Points on a hilly landscape, in no order, each with its height.
From any point a ball rolls to the lowest of the 2 points nearest to it. It stops when none of these is lower. Distance is the straight distance between rows; heights are no part of it.
lasem: [ 2.76 -1.06  3.03  2.80  1.43 -3.82 -4.06 -5.57 -0.74 -3.24  1.37  1.05
 -2.00 -0.60 -0.10  0.69 -2.41 -4.91 -3.61 -0.58  0.08  0.33  1.09  0.05
 -0.87  1.63  4.28  6.28 -3.23 -2.34]  height 564
zonuv: [ 2.96 -1.09 -0.75 -0.88 -2.38 -0.17  0.73 -0.04 -0.28  1.50  2.42 -3.37
  1.07 -0.91  0.61 -0.16  1.39  1.52  1.71  0.56 -1.25 -5.84 -4.38  0.94
  5.22  1.43  2.95  0.09  0.91 -1.08]  height 294
ril: [ 0.14  2.03 -1.75  2.13  1.10 -1.51  0.28  2.39 -5.68 -6.33  2.28 -1.57
 -0.15  2.61 -0.07  2.36  0.50 -4.59  2.22 -4.55 -1.67  2.34 -2.40 -3.20
 -2.80  2.09  1.43  0.27  1.45  1.88]  height 237
zet: [ 0.46  1.07  1.75  0.77  1.74 -1.63 -3.23 -2.74  0.75 -2.40  0.44  2.80
  2.61 -0.23  1.40 -1.81 -2.18 -0.89 -4.20  2.76  0.11 -2.81 -1.13 -1.13
 -0.29 -2.75 -2.50  4.80  1.09 -1.74]  height 648
Rotom: [-1.18 -5.88  2.69 -2.95 -2.69 -0.46 -0.15  0.81  0.80  4.10  0.55  0.31
 -0.60  0.47 -0.44 -0.49  0.07  1.55 -2.66  0.62  0.98 -0.32  3.15  5.16
  1.16 -1.48  0.26  2.02 -2.07  0.88]  height 431
vonum: [-1.59  1.14 -0.62  2.92  4.19  5.26 -0.12 -0.54  1.91 -1.81  0.99  1.09
  1.86  0.96 -1.84 -1.34 -1.32  4.56  0.72  3.96  0.57 -2.98 -1.58 -2.73
  2.06  3.21 -1.85 -3.79  6.08 -1.13]  height 265
vafib: [-1.76 -0.62  1.62  3.65 -2.65 -3.49  3.42  1.66  2.10  1.52 -1.59  2.15
  1.63  0.52 -3.08 -1.00 -0.80 -4.32  1.20 -3.71 -0.20  0.09  1.54  1.38
  0.49  0.46 -2.30 -2.93 -4.14  3.18]  height 428
Soza: [ 1.42 -1.18 -2.49 -4.18  1.69  0.77  4.45  2.71 -3.17 -1.65  0.09 -4.12
 -2.59  0.68 -0.15  2.12  1.34 -0.77  4.05 -5.97 -0.31  0.79 -0.35 -1.60
  0.36  1.79  3.27 -2.01  0.42  1.91]  height 627
katun: [-1.43 -1.82 -0.12  0.92  1.26  3.48 -5.29 -3.36  2.75 -2.93  0.70 -0.56
 -2.16 -1.27  0.76  0.93 -3.35  5.21 -0.16  2.60  4.11  6.31  2.40  0.19
  0.99 -1.46  0.60  1.72 -3.14 -1.23]  height 418
tar: [ 1.97 -2.52  2.93  2.74 -0.50 -4.30 -5.25 -3.37 -0.27 -3.50  0.24  1.45
 -1.06 -1.42  0.96 -3.12 -0.98 -4.25  0.10 -0.94  1.44  2.24 -2.27  1.34
  1.71 -0.29  1.44  3.92 -2.60 -0.23]  height 531
lof: [-2.21 -1.79  0.00  2.56 -1.33 -2.07  0.70  1.24  2.63 -0.74  1.89 -0.06
  2.42  5.02 -2.57  3.79 -1.89  2.04  5.93 -4.47  0.93  1.64  2.84  1.92
 -2.11 -1.74  0.39  2.49 -7.23  3.37]  height 573
kupo: [-1.47  2.36  0.67 -0.33  0.37 -0.02  0.49  0.97  0.30  0.54 -0.64  0.67
 -0.08 -0.84 -0.86 -1.86  0.42 -1.98 -0.49  0.93 -0.41 -0.62 -1.11 -2.14
  1.35 -0.90 -1.13 -3.07  2.31 -0.12]  height 530
telev: [ 0.10 -1.79 -0.19 -3.08  2.38  1.28  1.33  1.23 -0.69 -0.51  1.47 -3.01
  1.65  1.29  0.62 -0.32  0.50  4.72  1.64 -1.70 -0.16 -4.78  1.04 -1.45
  4.94  0.26  0.48 -1.25 -1.22  1.00]  height 685
zaro: [ 5.43 -0.93  0.67  1.36 -0.93  1.24 -0.93 -3.64  3.17 -0.47 -1.35 -1.33
 -1.81 -2.54  3.50 -1.46  0.73  1.06  3.49 -0.22  2.53 -0.45 -3.28 -1.08
  8.51  0.35  1.24 -3.51 -0.13 -0.76]  height 178
vob: [-1.15  1.08 -1.82 -5.51  2.00  0.29 -0.76  2.02 -2.31 -0.82  1.55  1.50
  3.69  1.48  0.83  2.61 -2.74  2.14  2.10  0.84  0.25 -0.09 -1.12 -1.35
 -2.91 -3.36 -2.59 -2.21  6.53  1.09]  height 475
Gope: [-1.39  3.00  0.78  4.15  3.22  1.14 -0.89 -1.72 -0.88 -6.72  1.60 -1.83
  1.57  0.62  1.29 -1.01 -0.64  0.20 -2.22  1.42 -0.21 -2.06 -3.45 -3.71
 -0.15  1.65  1.64  3.88 -0.95 -2.33]  height 441
nirab: [ 0.70  0.59 -0.23  4.03  1.62 -3.00 -0.72  0.08 -1.87 -4.27 -0.55  0.37
 -1.06  0.47  2.00 -1.34 -0.15 -5.01  2.00 -3.06  0.32  5.20 -2.93 -1.89
  2.46  0.20 -2.11 -0.79 -3.26  1.58]  height 234
zuro: [ 0.98 -2.12  3.08 -2.47  2.11  1.11 -0.80 -0.80 -1.24  1.20 -0.96  0.67
 -0.77 -2.16  1.42 -2.34  0.90 -0.64 -2.40  0.79  0.98  0.03  1.98  0.55
  2.52 -1.47 -1.80 -0.81  0.32 -1.26]  height 492
peger: [-2.93  2.84 -2.62 -4.00  2.36  3.82  3.81  1.12 -0.19  2.85 -0.78 -3.44
 -0.71 -2.57 -2.26  0.73 -0.26  4.74 -3.66  2.39 -0.82 -1.99  3.09 -2.19
 -6.17  0.72  3.15 -0.66  2.53 -1.78]  height 614
Zopub: [-0.18  1.44  0.76 -4.81 -2.03 -1.51 -2.24 -1.45  0.63  4.91 -2.50  1.87
  0.65 -3.42  3.48 -0.07 -1.49  1.17 -2.55  1.63 -0.12  1.80  0.95  0.65
  0.24 -6.61 -2.08 -2.67  3.79 -1.87]  height 346
Deka: [-2.54  3.53 -1.17  3.66  1.11  2.68 -0.91 -3.42 -0.72 -5.22  3.49 -0.31
  1.84  0.63 -0.29 -2.14 -2.26  3.70 -1.18  1.67 -1.83 -3.02 -4.49 -0.92
 -1.33  3.00 -0.11  2.93  1.49 -0.60]  height 393
Golo: [ 0.08  2.33 -0.24  3.42  1.40 -2.35 -1.43  1.11 -3.53 -6.91 -0.49  1.55
 -0.10  2.73  1.44  0.43 -0.53 -5.99 -0.46 -3.15 -0.70  3.38 -2.95 -1.48
 -1.53  0.13 -0.68  1.79 -1.39  2.02]  height 123
Liko: [-2.14  5.10 -1.38  2.51  0.05  0.56  2.21  0.02  1.69 -2.36 -2.30 -0.37
  0.33 -1.10 -2.73  0.79 -0.87 -1.00  2.47  0.16 -1.34  2.16 -0.75 -3.81
 -4.10 -0.29  0.87 -3.04 -0.43  0.75]  height 574
guda: [ 2.64  0.59 -3.18  0.77 -1.99  0.14  0.10  0.40 -2.97 -3.84  2.21 -3.16
 -3.17  1.24  0.73  0.54  2.94 -4.17  0.14  1.04 -2.16 -1.22 -4.73  0.79
 -3.24  5.96  3.79  1.65  5.07 -0.52]  height 287
nipi: [ 1.52 -2.51 -2.28 -2.91 -0.41 -2.02  2.49  1.22 -1.04 -0.29 -1.03 -4.76
 -3.71 -1.26  0.75  2.37  3.01 -0.92  3.43 -5.37 -0.02  1.01  2.08 -1.01
  2.13  0.05  4.55 -0.78 -2.13 -1.53]  height 600
gasar: [ 0.78 -1.20  1.98 -3.50  2.16 -3.61 -4.13 -1.85 -1.56 -0.96  2.24  1.23
 -0.82 -2.79  1.59 -1.95 -0.32 -3.73 -1.08  0.13  0.54  5.06  1.69  2.78
 -1.16 -3.11 -1.23  2.15 -2.91 -0.11]  height 523
bufem: [-4.39 -4.67  0.99 -1.63 -1.40  0.23  0.07  1.96  2.53  4.68  2.37 -0.86
  3.30  1.19 -2.60 -1.49  1.39  4.80 -0.36  0.34 -0.65 -1.41  4.43  5.66
 -1.29 -2.47 -0.83  3.07 -4.23  3.21]  height 380
Giba: [ 0.10 -5.41  2.46 -2.22  4.39  2.30  1.46  1.10 -0.74 -2.29  1.14 -1.93
  0.06  0.60  0.96 -1.62  0.45  2.33 -0.59 -2.82  0.09 -2.88  1.11  0.56
  4.55 -0.26 -3.33  0.65 -2.37  2.13]  height 710
donov: [-4.24  2.83 -2.63  0.63  1.27  1.49  1.74  1.66  3.48 -0.31  1.32 -1.46
 -1.35 -1.81 -4.66 -0.51  0.10  5.75  4.47  1.32  1.13  2.31  1.98 -1.47
 -1.87  1.21  0.95 -5.17  0.92  1.25]  height 699
bedi: [-0.71  4.43 -1.49  0.90 -2.54 -0.70 -0.41 -0.78  3.59  5.08 -0.59  1.48
  2.72 -1.79 -1.21 -1.12 -1.03  3.12 -0.50  7.75  0.23 -1.29 -1.13  0.76
 -2.34 -0.90  0.77 -1.99  2.48 -0.57]  height 64
Rik: [-4.18 -0.16  0.87  1.41 -0.45 -1.50 -0.06  2.94  1.18  2.27  4.21 -0.69
  3.33  0.93 -3.69 -2.28  1.65  1.18 -1.18  2.57 -1.73 -2.25  2.50  4.80
 -4.37 -1.19 -2.37  2.74 -1.15  4.18]  height 300
Ripa: [-2.24  4.55 -1.26  0.46 -0.85 -0.50  1.59  1.04  2.74  2.89 -2.72  1.64
  0.66 -1.96 -2.10 -0.22 -1.99  0.15  3.46  0.34  0.16  4.41  2.39 -0.98
 -3.48 -1.86 -2.03 -4.51 -0.94  0.10]  height 610
Lup: [ 0.47  4.33  0.00  5.41  2.96  0.09 -0.92 -2.70  0.08 -3.19 -0.81  0.14
 -1.06 -0.63 -0.33  0.94 -1.84 -1.25 -2.26  0.81  0.57 -0.37 -0.97 -2.36
 -1.24  1.73  2.66  5.51 -1.90 -3.39]  height 479
dasu: [-1.56 -1.50  0.19 -0.61 -1.85  0.29  0.14  0.52  1.60  3.10 -2.52 -0.22
 -2.42 -0.22 -0.52  2.06 -1.52  1.83 -0.02 -1.97  1.16  3.74  3.88  1.53
 -1.52 -0.99  2.15  0.45 -3.52 -2.19]  height 493
besi: [-1.15  1.43 -1.56  0.19  0.77  0.66 -4.81 -1.12  2.38 -1.68  0.00  1.63
  1.55  0.78  1.88  0.51 -2.86  4.58  2.75  2.81  2.37  6.15  0.67  0.68
  0.13 -2.26 -3.34  1.60 -0.76 -0.31]  height 358
kog: [ 2.94  0.43 -3.99 -1.19  0.48  1.12 -2.79  0.18  0.42 -2.27  1.96 -3.43
 -1.32 -0.75  3.17  2.21 -0.22  3.43  3.88  4.11  1.51  0.77 -4.51 -0.09
  2.17  1.58  0.54 -0.96  3.51 -0.85]  height 247
Sokil: [-1.60  2.24 -2.51 -5.66 -0.68  0.02  0.30  0.39 -2.23  1.85 -2.20  1.39
  2.97 -0.31  3.10  0.20 -2.26  1.85 -1.97  0.75 -0.26 -0.25  0.04 -0.13
 -3.58 -5.10 -3.35 -1.92  4.70 -0.85]  height 408
bamez: [ 1.45 -3.01 -0.48 -0.01 -5.65 -0.44  1.36  2.51  2.72  5.42 -3.15  1.11
 -0.49  1.32 -0.68  2.03  0.30  2.04  4.53 -2.00  1.61  4.23  2.69  2.87
 -1.48 -0.30 -3.01 -3.62 -2.80  3.23]  height 474
gud: [-2.48 -2.05 -0.36  0.43 -0.72  0.98  2.82  3.87 -1.10  3.19  5.68  1.15
  5.13  0.88 -3.84 -1.35  1.92  0.07 -0.26 -0.21 -1.73 -2.79 -2.18  1.89
 -2.18  2.18 -1.15 -4.54  5.23  2.45]  height 74
gagid: [-2.10  0.22  0.87  1.36 -1.74 -1.47 -4.83 -1.06  3.01  0.55  0.80  3.34
  3.79  0.60 -0.30 -0.17 -3.76  1.59  2.80  2.86  1.60  1.80  0.22  1.42
  1.68 -1.79 -3.79  1.33 -1.11  0.35]  height 272
pavaf: [ 1.88  1.78 -2.07 -1.12  1.88  4.51 -2.68  1.51 -0.54 -3.10  2.81 -2.28
 -2.69  1.62  1.35  1.02  2.37  0.16  0.30  4.39  0.30  0.83 -3.58  0.17
  1.82  4.20  1.30 -2.56  6.33  1.00]  height 165
Ris: [ 2.20 -3.02  0.33 -0.37 -1.52  0.01  1.62  0.94  1.08  3.18 -0.11 -2.89
 -1.46  0.01 -0.28  0.06  2.32  1.46  1.79 -1.63 -0.85 -3.50 -0.08  2.18
  4.53  3.77  3.85  0.34 -1.89  1.25]  height 347
noli: [ 1.98  0.85  0.50  0.73  1.27 -3.66 -1.04 -2.39 -3.06 -1.88  1.60  0.66
 -0.79 -1.21 -0.99  1.07 -0.62 -4.92 -5.33  0.23 -2.45 -2.68  0.53 -0.25
 -2.86 -0.12  2.51  6.42 -1.53 -1.68]  height 591
bag: [ 0.75  0.10  2.97  4.20 -3.02 -2.03  0.56 -2.52  1.75  3.04 -1.94  3.58
  1.61  1.07  1.21 -0.26 -1.13 -1.46 -0.10 -1.49 -0.21 -4.61 -2.55 -2.89
  5.80 -0.20 -0.22 -0.22 -1.69 -1.05]  height 828
dedam: [ 1.69 -1.21 -2.45 -3.79  2.49  1.50  1.50  1.54 -1.52 -2.28  1.45 -5.51
 -0.75  0.31  0.30  0.48  2.11  3.18  1.36 -2.20 -0.64 -1.85 -0.96 -2.08
  1.17  1.54  2.52 -0.64  0.45  0.08]  height 657
gobu: [-2.13 -2.42 -0.29  0.84  4.91  0.44  0.19  1.20 -1.48 -4.91  3.71 -0.63
  2.36  0.94  0.80 -2.01  0.30  0.48  0.61 -2.62 -0.51 -4.65 -1.36 -1.19
  4.92  1.51 -3.95  0.47  0.36  1.36]  height 740
pala: [-0.46 -1.32 -1.05 -2.56 -3.23 -2.27  3.33  0.37 -2.09  2.51 -3.94 -0.80
 -2.54 -0.28  0.88  3.24  0.15 -2.04 -1.85 -3.08 -0.86 -1.22  1.84 -2.11
 -1.91 -1.39  3.81  0.60 -1.18 -3.14]  height 554
Mugon: [ 5.15 -3.68  1.55 -1.96 -0.26  1.78  2.60  0.81 -0.34  1.74 -2.91 -0.50
 -4.33  1.25  1.99  0.56  3.19 -1.13  1.78 -3.47  0.54  0.05 -0.37 -0.01
  7.37  1.38 -0.34 -4.37  0.85  1.60]  height 177
bupi: [ 0.49  0.88  1.92 -3.21  4.04  1.33  0.55 -2.10  0.78 -0.57 -0.24 -2.98
 -0.30 -2.95 -0.55 -0.40 -1.38  4.87 -4.85  2.75 -0.42 -3.06  3.07 -3.25
 -0.33 -0.46  2.17  2.27 -0.81 -4.63]  height 549
por: [ 1.31  2.16 -3.96  2.01 -0.20 -0.11  0.40  2.89 -3.32 -4.80  3.99 -1.79
 -3.29  2.18 -1.06  0.74  3.11 -5.72 -0.85 -1.06 -1.96  2.10 -1.51  1.37
 -5.07  2.70  1.73  0.22  2.83  0.88]  height 317
ruzum: [-0.79 -0.58  0.99 -2.14  0.66  0.82  1.00  0.55 -2.08  0.12 -2.97  2.89
  0.60  1.91  2.17  1.36 -1.35 -1.44 -5.81 -0.93 -0.32 -1.40  1.38 -2.27
 -2.39 -1.98 -2.98  0.58  0.94 -2.65]  height 504
saboz: [ 3.55  2.25 -2.07  1.28 -1.98  6.54 -0.51  1.94 -0.76 -1.97  1.56 -1.99
 -2.67  3.00 -1.02  1.13  3.53 -2.71 -0.13  1.77 -1.03  1.79 -4.38  1.34
 -2.54  5.69  2.08 -0.52  6.72  1.23]  height 230
bik: [ 1.95 -1.36 -0.21  0.31  0.91  0.00 -6.18 -2.19  0.14 -3.19  0.23 -0.05
 -0.63 -0.19  1.78  0.27  1.37 -1.25 -0.88  1.05  1.75  5.78  1.09  3.11
 -0.39 -1.26 -0.56  2.56 -2.02  0.62]  height 487
Res: [-1.29 -2.04  3.10  4.37  0.05  1.34  0.20 -3.06  1.11  0.73 -0.21  2.43
 -0.42 -1.10  0.10 -2.96  0.30 -0.35  2.02 -1.92  2.82 -2.77 -1.74 -0.63
  7.51  0.92 -1.04 -1.08 -3.31  0.09]  height 846
bonep: [ 2.05 -2.15  4.11 -0.21  3.50  0.14  1.77 -2.46 -2.46 -2.69 -0.99  2.83
 -1.83  0.51 -0.93 -0.20  0.77 -4.49 -7.15 -2.10 -0.68  2.88  3.92  0.01
 -0.87 -0.39 -3.32  2.38 -1.74  1.67]  height 448
lemun: [ 0.72 -4.60  0.02 -0.36  1.22 -0.57 -6.58 -3.39  1.47 -3.42  1.29 -0.97
 -1.79  1.49  1.66  1.79 -1.06  3.35  0.82 -0.29  4.15  5.49  1.79  2.55
  1.32 -0.58  1.44  4.15 -3.48 -0.07]  height 453
Pivu: [ 2.62 -2.68  0.11 -1.48 -1.07  3.66  1.78  0.88 -1.04  3.16 -2.62  2.47
 -1.60  2.81  2.24  0.94  1.25  1.70  1.91 -0.93  1.70  0.65 -0.85  1.47
  4.00  0.59 -2.50  0.05  2.05  2.08]  height 236
zer: [-3.00 -1.89 -0.66 -1.12 -0.64 -0.43  2.97  4.19 -1.39  1.46  4.66 -1.29
  2.71  2.95 -2.36 -0.60  2.19  2.44 -0.70  1.01 -2.34 -2.89  0.76  2.84
 -2.93  0.76 -1.83  0.21  1.93  4.51]  height 201
Gufa: [ 1.40  3.04 -0.08  0.69 -4.17 -3.08  1.90 -0.29 -0.65  7.23 -2.64  1.66
 -1.13 -2.92  1.51 -1.31  2.02 -4.49 -0.26  2.14  0.14  0.00 -1.64  1.06
 -1.28 -2.16  0.73 -5.62  3.36  0.06]  height 228
Rogi: [-0.35  0.34  0.23  2.26 -0.57 -4.00  1.17  0.29 -0.45 -0.24 -1.26  0.49
 -0.50 -0.72  0.65 -0.09  0.21 -4.41  4.56 -4.50 -1.36  1.20 -1.87 -1.49
  1.38 -0.34  1.11 -0.31 -2.46  0.49]  height 318
sefad: [-2.10 -0.97  0.06 -0.46 -2.87  0.20  4.83  0.53 -0.03  2.78 -4.87  0.13
 -3.25 -2.17 -1.19  2.33 -0.59 -0.95 -1.62 -3.29  0.42  3.27  4.01 -0.70
 -5.96  0.20  4.70 -0.26 -2.79 -4.13]  height 525
Pego: [-1.92  4.26 -2.45 -2.50  0.63 -0.86 -0.37  1.09 -2.82 -2.34  1.83  1.35
  4.80  2.45 -0.07  2.84 -2.89  0.37 -0.90  0.24 -2.10 -0.65  0.56 -1.14
 -5.22 -3.04 -2.61  1.87  3.31  0.94]  height 535
Vuze: [ 3.58 -1.04 -1.08  2.50 -3.22 -0.88 -1.93 -4.04  1.18  0.35  0.92 -2.47
 -1.31 -2.16  3.25 -1.95  0.25  0.79  2.39 -0.50  0.05 -2.87 -5.80 -0.96
  5.59  2.27  3.96  0.13 -2.29 -2.28]  height 235
nasu: [ 0.88 -1.45  0.17  1.35 -4.10 -1.99  0.11  1.54  1.10  4.19 -1.08  1.76
  2.37  2.97 -1.32  2.16 -0.99  1.45  7.32 -3.37  1.52  3.22  2.24  2.36
 -0.91 -0.37 -1.61 -0.08 -4.96  3.08]  height 517
vutov: [ 1.00  4.68 -1.62  2.04 -5.27 -1.82  1.51  0.45  1.75  5.52 -1.90  2.38
  0.57 -0.88 -1.23 -1.30  0.54 -1.67  0.34  4.44 -0.88 -1.90 -1.92  0.52
 -3.23 -0.59  0.89 -3.36  2.67 -0.49]  height 163
Ker: [-0.96 -1.49  1.42  0.81  2.85 -0.54 -1.36  0.03 -1.14 -1.35  1.78  2.93
  4.02  0.85  1.95 -1.45 -1.34 -0.22  0.36 -0.81 -0.09 -4.53 -2.22 -1.81
  3.27 -0.84 -4.85 -0.50  2.35  0.28]  height 773
Vib: [ 2.47 -1.99  0.96  0.32  1.14  2.48 -0.68 -0.32  2.31 -0.33 -2.47 -0.81
 -4.99 -0.89  2.50 -0.64  2.01  1.04  2.19  0.35  3.21  2.35 -1.23 -1.24
  8.59  2.87 -0.32 -3.86 -0.03  0.34]  height 121
peki: [ 1.33 -6.75  4.86 -4.09 -0.74  0.33 -1.83 -0.81 -0.01  0.88  0.42 -1.12
 -0.67 -1.84  1.47 -2.51  0.28  0.63 -3.86 -1.21  0.69 -1.96  2.38  3.94
  4.09 -0.46  0.95  0.27 -1.83  0.90]  height 462
Dopo: [-0.69  0.11  2.68  1.55  1.48 -1.50  2.29  0.93 -0.67  0.01 -1.15  1.95
 -0.94 -1.58 -3.98 -1.47  0.57 -3.65 -3.84 -2.16 -1.43  2.89  4.74 -0.35
 -2.82 -1.54 -1.67  1.00 -3.82  0.90]  height 419
vekek: [ 3.00  0.31 -1.24  1.43 -1.57  0.05  0.32  2.99 -2.06 -2.01 -0.44 -0.28
 -3.29  4.46 -0.34  2.15  3.64 -4.14  1.08 -1.18 -1.17  1.77 -0.61  1.91
 -2.32  2.50  0.69  1.11  1.89  2.80]  height 369
sobi: [ 1.52  2.31  0.77  1.63  0.92 -1.63 -2.28 -2.48 -3.41 -2.08  3.58  1.83
  0.89 -2.36  0.95 -1.66 -0.57 -3.44 -4.97  3.88 -1.65 -1.51 -1.82  1.65
 -1.93 -0.31 -0.28  5.35  0.20 -1.58]  height 618
poti: [ 0.69  1.27  0.64 -4.23 -1.61 -2.96  0.14  0.30  0.40  6.45 -0.92  0.82
  0.97 -2.80  2.53 -2.56  2.15 -2.55 -1.70  1.94 -0.81 -1.90 -0.62  0.89
  0.19 -4.88  0.30 -3.22  4.00  0.44]  height 288
povag: [ 2.05 -1.25 -0.87 -0.47 -2.95 -2.14  3.60  1.10 -0.27  2.68 -4.69 -2.27
 -3.12 -0.32  0.52  2.40  2.84 -4.36  0.00 -2.42 -1.53  0.09  1.86 -0.81
  1.62  1.97  6.30 -0.05 -1.19 -2.64]  height 576
guv: [-1.73  0.18  2.35  3.24 -0.07 -0.95 -0.90 -2.81 -0.19  0.57 -2.11  3.78
  3.79  1.23  1.37 -1.67 -2.85 -1.75  0.57 -0.77  0.19 -4.38 -2.34 -1.52
  3.83 -2.21 -4.81  0.79 -0.87 -1.08]  height 804
ripeb: [ 1.86 -2.59 -0.61  0.22  1.71  3.28  1.07  0.05 -1.48 -0.72 -3.17  3.14
  0.31  3.31  1.37  1.37 -1.29  0.78  2.40 -1.34  1.65  1.17 -0.40 -1.27
  3.46 -0.19 -7.22 -3.44  3.39  2.38]  height 314
pasas: [-0.73  2.02 -0.03 -0.15  3.23  0.03  0.43 -3.60  1.01 -2.11 -0.35 -2.51
  0.26 -2.08 -1.26  1.81 -2.32  1.47 -3.45  0.87  0.72 -3.77  2.40 -2.90
 -1.03  0.57  3.62  4.62 -3.15 -3.76]  height 518
duko: [-1.89  3.64 -1.03  1.17  2.46  3.45 -1.70 -2.32  1.62 -3.18 -0.35  0.54
  1.53  0.71 -0.10 -0.70 -1.60  4.89 -0.72  4.84 -0.23 -3.95 -2.27 -4.03
  0.83  2.93  0.55  1.47  3.07 -2.56]  height 333
vazin: [-3.22 -0.67 -0.32  1.84  1.43  3.73  0.19  1.66  1.75  0.15  4.67  1.94
  3.80  0.52 -4.39 -2.69  1.12  2.11  0.83  2.90 -0.80 -2.41 -1.86  0.35
 -0.95  3.54 -2.43 -5.40  5.06  0.20]  height 183
fada: [-1.26  1.96  1.29  0.97 -1.85 -0.42 -1.73 -0.11  3.42  3.31 -0.34  2.68
  2.44 -1.66 -1.27 -0.56 -1.43  1.51 -0.70  3.79  1.48  0.33  0.34  2.27
 -1.25 -0.86 -2.28 -0.07 -1.53 -0.50]  height 176
toko: [ 0.54  0.08  3.40  1.92 -2.04 -3.29  1.72  0.69 -1.12  0.37 -1.47  1.65
 -0.63  0.10 -2.35 -0.75  0.44 -6.76 -0.67 -3.33 -1.46  1.01  0.92  0.42
 -2.55  0.15 -0.02 -0.71 -3.79  0.37]  height 379
Mudu: [-4.64  1.45 -0.93 -1.09  1.70  0.83  2.90  1.58  2.05  2.90  0.60 -1.48
  0.18 -1.62 -3.93 -1.64  0.72  5.09  0.57  3.05 -1.25 -0.35  3.81 -0.17
 -4.92  0.17 -0.13 -1.48 -0.33 -0.55]  height 659
tufez: [-2.11  0.77  0.03 -2.36  1.91  2.07  0.84  0.29 -2.88 -2.62 -0.86  0.30
  2.84  2.80  1.50  1.40 -2.96  1.89 -4.97  1.52 -1.13 -2.05  1.15 -2.14
 -3.73 -1.77 -2.63  2.65  2.71 -0.72]  height 542
panu: [ 2.25  1.44 -3.95 -3.03 -0.56 -1.99 -1.35 -0.36 -0.41 -0.98 -0.60 -2.79
  0.49 -0.55  3.56  2.20 -0.04  1.18  2.74  0.65 -0.18  1.37 -2.11 -2.58
  0.90 -1.30  1.78  0.27  2.44 -1.49]  height 319
tukes: [-1.97  2.25 -1.88  2.12  2.34  0.97 -0.52  1.61  2.16 -0.31  3.27 -2.17
 -0.18 -1.69 -3.40 -2.38  1.55  1.04  5.29  1.11 -0.70  1.56 -0.71  0.85
 -1.11  1.65 -0.93 -3.84  0.01  1.29]  height 732
subik: [ 0.38 -2.30  2.89  1.93 -4.04  0.09  2.71  2.26  2.48  3.86 -3.28  1.84
 -1.08  1.35 -1.68  0.19  0.63 -1.14  0.96 -2.23  1.23  2.29  2.57  2.62
  1.24  1.01 -0.99 -2.50 -2.80  2.49]  height 439
tiva: [-1.89 -1.11 -1.28 -0.68 -1.46 -1.11 -0.28  1.45  0.63  1.19  1.75 -1.40
 -0.33 -0.75 -1.66  0.96  0.97  0.56  2.69 -1.54  0.58  1.48  1.71  2.62
 -1.29 -0.53  1.51  2.72 -4.11  0.28]  height 447
fud: [ 2.31 -1.14  4.52 -1.93  1.88  1.31  0.08 -2.96 -1.63 -0.17 -3.29  5.04
 -1.37  0.16  2.18  1.39 -0.49 -3.03 -8.60 -1.09  1.63  0.41  1.89 -1.08
 -0.64 -2.89 -0.61  1.75  0.98 -1.45]  height 472
pav: [-4.14  3.11 -2.67 -1.35 -2.55 -0.21  1.02  2.27  1.22  3.72 -0.22 -0.09
  0.20 -2.29 -1.20  0.85 -1.57  2.44  1.72  2.39 -0.48  2.08  2.21  0.23
 -6.25 -3.08  0.01 -0.29  0.01 -0.52]  height 649
Sobel: [ 1.21  2.04  0.31 -4.61  0.95  3.87  3.20 -0.50  1.56  1.65 -3.97 -2.77
 -1.35 -1.74 -0.09  1.01  0.02  3.53 -5.79  2.38 -1.33 -3.64  2.13 -3.53
 -2.69 -0.55  2.88  0.07  0.88 -3.87]  height 578
sed: [-0.72 -1.84  0.36  2.41 -1.29  0.34 -0.19  1.21  0.57  3.15  1.16 -0.17
 -0.83 -1.53 -2.26 -2.22  2.15  1.44  1.39 -0.53 -0.21 -1.43  1.11  3.25
  2.78  2.58  0.75  0.16 -2.63  0.51]  height 390
Zuru: [ 2.89  1.98 -1.91 -2.08 -1.97 -1.02 -1.18  0.59 -1.46 -0.60 -0.72 -1.17
 -2.05  0.90  2.93  2.09  1.44 -2.68  0.40 -0.15 -1.37  1.55 -1.66  1.24
  0.51 -0.25  2.16  0.80  2.20 -1.06]  height 365

Two balls start at each pair of points below. Name the first point that both come to, or write -.
Sokil, zet -> bedi
guv, tar -> -
pav, vob -> -

Call two points neighbours if one is among the 2 nearest of the other. Go from one point of each pair to the other, from neighbour to neighbour, staying as low as possible. Name the highest point that can't be avoided.
toko, Vib -> lof
Golo, pavaf -> por
bedi, toko -> tufez

Where does a ball stop that starts at each point below?
noli -> bedi
Soza -> Vib
bag -> Vib
lof -> Vib
Mudu -> gud
peger -> gud
Res -> Vib
